A landscape with many valleys, sampled at points; each row gives a point and its height.
A ball rolls from a point to the lowest of its 5 nearest points, and stops where none of them is lower. Distance is the straight distance between rows; heights are no part of it.
Q_435 height 388: [ -3   0  24  16  13   1  16 -22   0 -12  20  11   1 -25 -15  36  15   2
 -29  -8]
Q_520 height 276: [ 25 -40  13  15  21 -19  35  30 -29  20  54 -50  18   8   4  11 -37  12
 -58   2]
Q_857 height 289: [ -8  -5  15 -29  28  25  -1 -30   0   2  -9  11 -20   9  24   7 -40 -26
  17   2]
Q_721 height 348: [ -4 -14 -19 -13  43  -2 -16 -11  32   0 -26   5  -3  21  39 -19 -35 -41
  42  11]
Q_85 height 402: [ -1  22  14 -32 -37   0  35  16 -21   3 -27  20  10  18  16 -12   4  17
  47  18]
Q_160 height 206: [-43  17  -2  10  -6  -3   0 -20 -11 -51  -8   9   2 -24 -13  24 -10 -22
 -25 -28]
Q_640 height 152: [-27   0 -11 -25   1 -11  36 -17 -19 -36  -9  17 -14  37  31  13   3  -3
  61 -18]
Q_260 height 308: [  9 -50   1 -12  23  20   1  24   0  27  35 -47  18   2  -1   3 -25   5
 -48 -15]
Q_778 height 537: [ 13  17   2   5 -51  25 -16  36   7  47 -30 -10 -16  -8  -8  -9 -11  33
  35  27]
Q_621 height 311: [-18  11  -4 -21 -25  -4  43 -11 -27 -29  -9  20   0  19  25  -7  15   8
  52 -21]
Q_643 height 395: [ -7  24 -27  45 -19 -40  22 -14  12 -25  13  18  26 -32 -15  17   8  12
 -35   1]
Q_993 height 356: [  6   2  20 -26 -25  29   9  10   9  28 -14  21  -8  -2  14 -23  -5  12
  16  17]
Q_194 height 541: [ 22   4   2  31 -30  13 -44  17   4  30 -45 -12 -12  23 -21 -22  11  28
  49  14]
Q_382 height 146: [-32   9  19  -8   6  16  32 -31 -20 -24 -12  11 -13   2  12  10  -9 -17
  22  -7]
Q_189 height 72: [  5 -52 -10  -2  17  32 -17  23   0  31  20 -51  21 -13  -1 -25 -15   5
 -40 -30]
Q_581 height 331: [  9   6  28   0  -6   8  27  -7   2  11  19  11  14 -25 -14  20  21  14
 -18   1]
Q_828 height 178: [-35  27 -17  11   1 -30 -30   3   4 -56  -5  11  -7 -16 -25  12 -16  -6
 -56  -9]
Q_286 height 745: [ 19  23 -33  57 -17 -54  10 -20  11  -3  36   9   8 -32  -1 -13  12  37
 -42   3]
Q_172 height 194: [  2  23  24  -3 -37  12  37  -4 -17  -2   4  25  18 -24  -1   4  24  10
   5   5]
Q_976 height 515: [ 24 -17   7  25  19 -29  18  -2  -9 -11  51 -24  -7  -6 -18  31  -7  18
 -51  -3]
Q_508 height 177: [-46  18  13 -13   9  11   6 -23 -30 -43 -11   6 -25   1  15  10  -4 -29
  27 -15]
Q_612 height 212: [-20  13  24   4  -3  14  25 -18 -11 -28   1  15   7 -23 -13  26  10  -4
 -13 -13]
Q_500 height 516: [ -4  19   4 -21 -53   5  17  31  -3  20 -41  13   5  26   7 -16  -9  16
  42  31]
Q_699 height 387: [ 16  19  21   1 -30  -2  23   2  -6  19  26  10  21 -28 -19  23  34  21
 -16  17]
Q_737 height 222: [-11  23  16 -22 -30   1  44  -7 -33 -29 -10  21   8   5  12   1  19   8
  39  -5]
Q_511 height 172: [-25  22   3   1 -30  -3  37 -19 -20 -33 -12  25  13 -12   1   2  19   5
  21 -21]
Q_444 height 450: [ 38 -32   0  18   3  23 -45   9  12  19 -15 -14 -23   6  -2 -48  14   8
  24  -3]
Q_188 height 396: [-27  23  24 -20  45  21 -25 -27 -24 -26   4   8 -36   9  22  10 -21 -36
  19   9]
Q_973 height 252: [-29  22 -20  24   3 -35 -11  -5  14 -45   0  16   0 -20 -24  13 -17   1
 -53  -8]
Q_169 height 443: [  5 -23   8 -23  34  30 -16 -18  14  22   9   2 -27  -3  15  -5 -41 -13
   4 -13]
Q_453 height 729: [ 24  17   4  42  -7 -29  21  -7   9  -6  35   2   9 -22 -16  24  17  25
 -39   0]
Q_514 height 451: [ 16   4   9 -17 -32  19   9  29   3  48  21 -20  11 -31 -13   8  10  27
 -22  19]
Q_545 height 293: [-32   6  13   9  16   4  -8 -21  -9 -30   3   5 -17 -16 -22  36   6 -10
 -35 -12]
Q_921 height 414: [ 39  17  -1  -2 -37 -18  20  12 -11  36  59 -29  11  -7 -16  28  29  27
 -39  28]
Q_671 height 505: [ 52  -8   7  16  -2 -11 -58   5   2  21 -33  -7  -5  33 -23 -15  37 -14
  56  16]
Q_412 height 221: [-52  23  -3 -10   5   1 -12  -6 -27 -56 -14   7 -25 -10  -1  12  -8 -33
 -16 -21]
Q_839 height 392: [ -7 -25  27 -24  38  38 -18 -20  -1  19  11 -10 -19 -15  -4  24 -23 -16
 -23 -17]
Q_541 height 651: [ 10   2   7  36   3 -28  20  -4   1 -14  34  -2  13 -20 -21  32  18  10
 -42 -13]
Q_720 height 218: [-12   3  12 -34  36  14 -10 -29   2  -6 -14  10 -15  16  28   6 -44 -33
  38  12]
Q_738 height 131: [-27  -5 -17 -39  35 -11  18 -23   2 -10  -8  -3  10  38  39   1 -24 -29
  62  13]
Q_695 height 386: [ 41  -8   6  20   8 -30  34   4 -22   6  75 -38   4  -7  -7  21   1  27
 -41   4]
Q_338 height 438: [  5   6  -8 -10 -40  20 -10  27  12  33 -42  11  -4  18   8 -27 -10   9
  45  30]
Q_757 height 136: [-37  26  -9   5  12 -20 -39  11   0 -49  -7  11 -18 -16 -18  10  -5 -23
 -67  -3]
Q_301 height 230: [  8  -9   1 -15  15  20  -1  -2  27  19 -26  12  -1  15  30 -30 -17 -22
  30   8]
Q_455 height 432: [ 15   2   9  -8 -36  35 -13  29  13  48  -7  -5 -12 -15  -3 -11  -1  26
  14  17]
Q_358 height 377: [ 35  -7  -1  21  -8   2 -45  13  15  24 -48   4  -9  29 -10 -32  28   3
  38  11]
Q_600 height 484: [ 39 -41  -4  12   6  35 -40   5  -7  12   6 -37 -10   4   3 -60  15   0
  12 -24]
Q_835 height 167: [-20  14 -12  -7  32 -32 -40  26   5 -48   7  25 -24  -9 -16 -11 -10 -16
 -87   1]
Q_446 height 426: [  1   9 -16  25 -29   3 -38  27   4  29 -57   3   5  35 -12 -18   6   2
  51  26]
Q_987 height 174: [  1 -16  25 -21  10  24  13 -11  16  21  11   7   1 -17   5  14  -5   2
 -12  -9]
Q_349 height 427: [ 13 -21   9  -3  -9  38 -29  17  19  35 -12   2 -13  -2   7 -44   1  20
  12   1]
Q_72 height 158: [-44  21 -24   8 -14 -25  -4 -11  -4 -51 -18   4  18 -25 -18  18 -14 -13
 -41 -21]
Q_898 height 101: [-44  34 -34  -7 -13 -40 -14  -4   5 -43  -8   7  31 -22 -16   9 -32  -2
 -47  -5]
Q_297 height 248: [-29  29 -38  20 -10 -49 -10 -12  13 -30   5  10  18 -21  -9  10 -43  19
 -48   4]
Q_491 height 201: [ -4   4  33 -16 -10  20  36 -17  -7   5   5  17   3 -26   2  12  10   0
   1  -3]
Q_280 height 334: [ 18 -31  -8  -7  29  32 -24  -8  30  28 -14   4 -16   1  19 -36 -28  -8
  14  -8]
Q_724 height 107: [ 14 -41  17  -1  40  -3   8  19 -20  12  51 -47   5  12  -9  33 -30   7
 -55 -12]
Q_310 height 291: [ -5 -13  31 -24  32  29   0 -22   4  11   8   7  -9  -6  -1  20 -16 -12
 -16  -9]
Q_833 height 187: [ -8   9  -5  20  27 -33 -34  20   2 -40  13   7 -28 -12 -24  10 -22   2
 -75  -6]
Q_869 height 215: [-44  20  10  -7  24   4 -32  -9 -22 -52  -4  15 -32 -13  -2  11   5 -39
 -35  -9]
Q_473 height 506: [ 59 -33   2  22  13  12 -54   4   4  13  -8 -18 -18  16  -2 -49  22  -4
  34 -16]
Q_192 height 200: [ -5  -4  27 -21   4  24  26 -16  -4   2 -11  14   0   1  18  -4 -16 -13
  15   5]
Q_224 height 370: [ 15 -21  13 -20  -4  36   2  27  20  45  13 -15   0 -24   4 -15  -4  15
 -18  -7]
Q_934 height 361: [ 15  -7  -8   3 -19   9 -29  22  16  33 -42  13  -5  16   6 -42  -1   9
  31  15]
Q_183 height 69: [-27  12 -18  -9 -34  -9  43  -9 -22 -52  -5  25 -10   8  11  -5  26  19
  53 -39]
Q_587 height 407: [ 13  -7  11 -11 -28  37  -5  30  14  51   4 -11  -6 -16  -8 -13   4  21
 -11   8]
Q_369 height 925: [ 50  23 -12  51 -26 -47  16  -5  -9  11  55 -16  -1  -6   1   9  28  35
 -45  15]
Q_159 height 253: [-29  23 -17  20 -39 -12  25 -20  -9 -36  -4  16  24 -33 -15   8  15   2
  -8 -22]
Q_938 height 366: [-21   5  22   2  48   9 -24 -14 -11 -21  18   3 -29  -5 -19  44   2 -17
 -52  -6]
Q_552 height 365: [ 26 -18 -19  20  16  -6 -37   5  28  16 -39   8   3  27   9 -50  24 -27
  35  13]
Q_979 height 199: [-20  13  27 -12  16  22  10 -35 -16 -17  -4  17 -19  -8   5  28 -13 -24
   5 -10]
Q_8 height 462: [ -1 -12 -36  -1  41 -12 -12   2  32   0 -31   1  15  21  29 -44  -1 -48
  44  16]
Q_361 height 175: [ 31 -18  -5   6  -5 -13  33  33 -16  33  58 -48  22  -1  -5   2   1  21
 -53  15]
Q_915 height 193: [-35  12  -5  -6 -15   3  28 -22 -23 -51  -5   8  -5  -3   2   5   5  -5
  27 -34]
Q_786 height 756: [ 21  19 -20  59  -8 -54   9 -11  11 -11  39  -2  -1 -21 -14   8  10  27
 -41   2]
Q_201 height 504: [ -3  13 -12   1 -45   1 -18  39   5  32 -55   4   4  24  -1 -24  -3  17
  50  35]
Q_840 height 435: [ 46 -13  -6  23  10 -10 -49   3  13  17 -32  -2  -4  28  -6 -36  46 -23
  48  14]
Q_573 height 282: [ 19 -32  16   5  26 -12  20  12 -13   5  54 -40  14   8 -11  30 -18  13
 -49  -7]
Q_293 height 192: [-42  24 -35  22 -22 -23  11 -20   6 -41  -4  11  32 -29 -21  10 -12  -2
 -35 -12]
Q_371 height 425: [ 29   7  13   3 -17  -8  20   9  -4  27  48 -13  11 -16 -17  23  37  22
 -35  20]
Q_862 height 614: [ 13   5  -7  33 -38   3 -40  19   0  40 -59  -3  -4  24 -22 -10   1  23
  51  19]
Q_683 height 503: [  9 -22  21   7  22 -10  15  -6   0   0  48 -15   2 -12 -21  38   1  19
 -34  -3]
Q_37 height 265: [ 34   0  -2   0 -15 -16  21  30 -10  38  51 -39  18  -5 -11  14  22  27
 -43  23]
Q_374 height 243: [-20  -6 -25 -43   7 -12  28   2   3   4 -24  11  19  43  31 -15  -6 -17
  54  17]
Q_420 height 283: [ -8  -5 -24 -27  52  -4  -9 -15  24 -14 -18  -5  15  28  36  -8 -42 -50
  43  23]
Q_80 height 338: [  2 -15  25  -7  27  15   4 -16   1   2  13   0  -3 -18 -14  39  -3  -5
 -31 -15]
Q_702 height 697: [-22   8 -39 -44  14 -26  45   4 -14 -11  -5  23   9  59  29  25  37  18
  79 -20]
Q_906 height 279: [ 21 -37  -7   1  -4  40 -29  28   3  35   9 -45  -3 -17  -5 -43  12  20
 -12 -18]
Q_856 height 401: [-11  13 -17 -32 -25  -7  13  31   0  20 -41  15  15  44  23 -17  -3   1
  46  29]
Q_645 height 561: [ 13  27 -12  45 -23 -29  16 -12   2   1  23  12  26 -30 -16  14  42  18
 -37  13]
Q_43 height 590: [ 32  -6   6  19   3 -24  26  -2   1   9  51 -17   7  -9 -12  24  22  25
 -41   5]
Q_843 height 489: [ 34 -26 -27  30  43  -7 -30  -9  37   2 -27   1  -7  18  10 -33  20 -52
  40   0]
Q_353 height 288: [  4 -27  19 -21  12  35   2   0  20  35  17 -13  -6 -12   1   6 -13   6
 -23 -16]
Q_479 height 379: [-10 -11 -39 -21  32  -9  -3   3  31   4 -28   2  26  35  38 -33 -16 -39
  57  19]
Q_686 height 434: [-19   0 -25 -50  -4 -20  36  12 -10   3 -18  21  15  52  33   7  17   3
  64   2]
Q_292 height 169: [-52  23 -43  -3 -32 -28  14 -11   0 -41  -3   2  34 -28 -10  12 -19  -3
 -18 -24]
Q_176 height 70: [-29   2  -3 -28  27  -7  23 -26 -23 -28  -4   8 -12  41  32  12 -12 -18
  57  -2]
Q_904 height 207: [ 25 -38  -5  -2  25  36 -32  -9  21  19  -1 -19 -18  -8   9 -43  -8  -4
   3 -27]
Q_596 height 444: [ -1 -23  24   0  37   9  -3  -8  -1   9  32 -14  -8  -6 -18  40 -13   4
 -38 -17]
Q_874 height 417: [ 13 -44  -8  -4  13  37 -30   9   8  29   5 -31 -10  -8   0 -41 -10   4
  -9 -33]
Q_78 height 507: [  4   0   7  40  12 -30   6   1   4 -27  32  -1  -5 -13 -29  37   1  11
 -52 -15]
Q_398 height 74: [-11  19  19  -4 -28  10  37 -13 -24 -22  -4  18  12 -16   7   6  18   0
  15  -6]
Q_664 height 105: [-25   4  17 -29  17   9  29 -29 -18 -18 -16  12 -11  26  33   9 -19 -21
  42  -2]
Q_668 height 470: [ 36 -14   2  24 -16  23 -53  11   4  28 -25 -19 -21  10  -8 -45  18  23
  34  -2]
Q_251 height 157: [-14  -3  -4 -32  15   8  16 -18   8  -5 -16   8   8  35  35 -10 -22 -27
  45  11]
Q_607 height 263: [ -9  14   3  28  25 -25 -27   5   1 -33  17  -2 -23 -15 -25  33  -5   2
 -55 -10]
Q_999 height 312: [ -6   3   3 -22 -16   9  16  21  12  19 -27  18   9  24  28 -28  -8  -8
  35  21]
Q_770 height 306: [-17  -2  35 -19  39  23 -20 -25 -13 -10   3   6 -26  -5  -9  38 -11 -24
 -25  -9]
Q_865 height 460: [ 57 -20   1  17   3  -2 -56   2  -2  14 -30  -5 -13  29 -17 -27  35  -7
  50   7]
Q_459 height 535: [ 19  23  14 -12 -49   9  11  32  -3  40  25  -7  14 -29 -21  27  30  22
 -11  26]
Q_532 height 267: [-30  26 -28  32 -26 -35  21 -15  12 -30  -3  10  32 -36 -14   2   6   7
 -29 -13]
Q_780 height 290: [  0  16  28 -24 -29  25  32  10  -4  10 -13  28   5   3  15  -8  -3   5
  30  18]
Q_591 height 179: [ 12  -4 -20  13 -17  -4 -37  26  16  26 -51   5  16  31   1 -38  21 -14
  50  28]

Call two points neighbours if one is among the 5 nearest of the other. Go from one point of each pair to the other, from neighbour to neighbour, staying as low as possible. Name the highest point that can't be avoided.
Q_361, Q_987 -> Q_260
Q_898, Q_398 -> Q_612
Q_591, Q_189 -> Q_349
Q_757, Q_898 -> Q_828
Q_361, Q_724 -> Q_520
Q_189, Q_898 -> Q_353
Q_176, Q_183 -> Q_640
Q_398, Q_183 -> Q_511
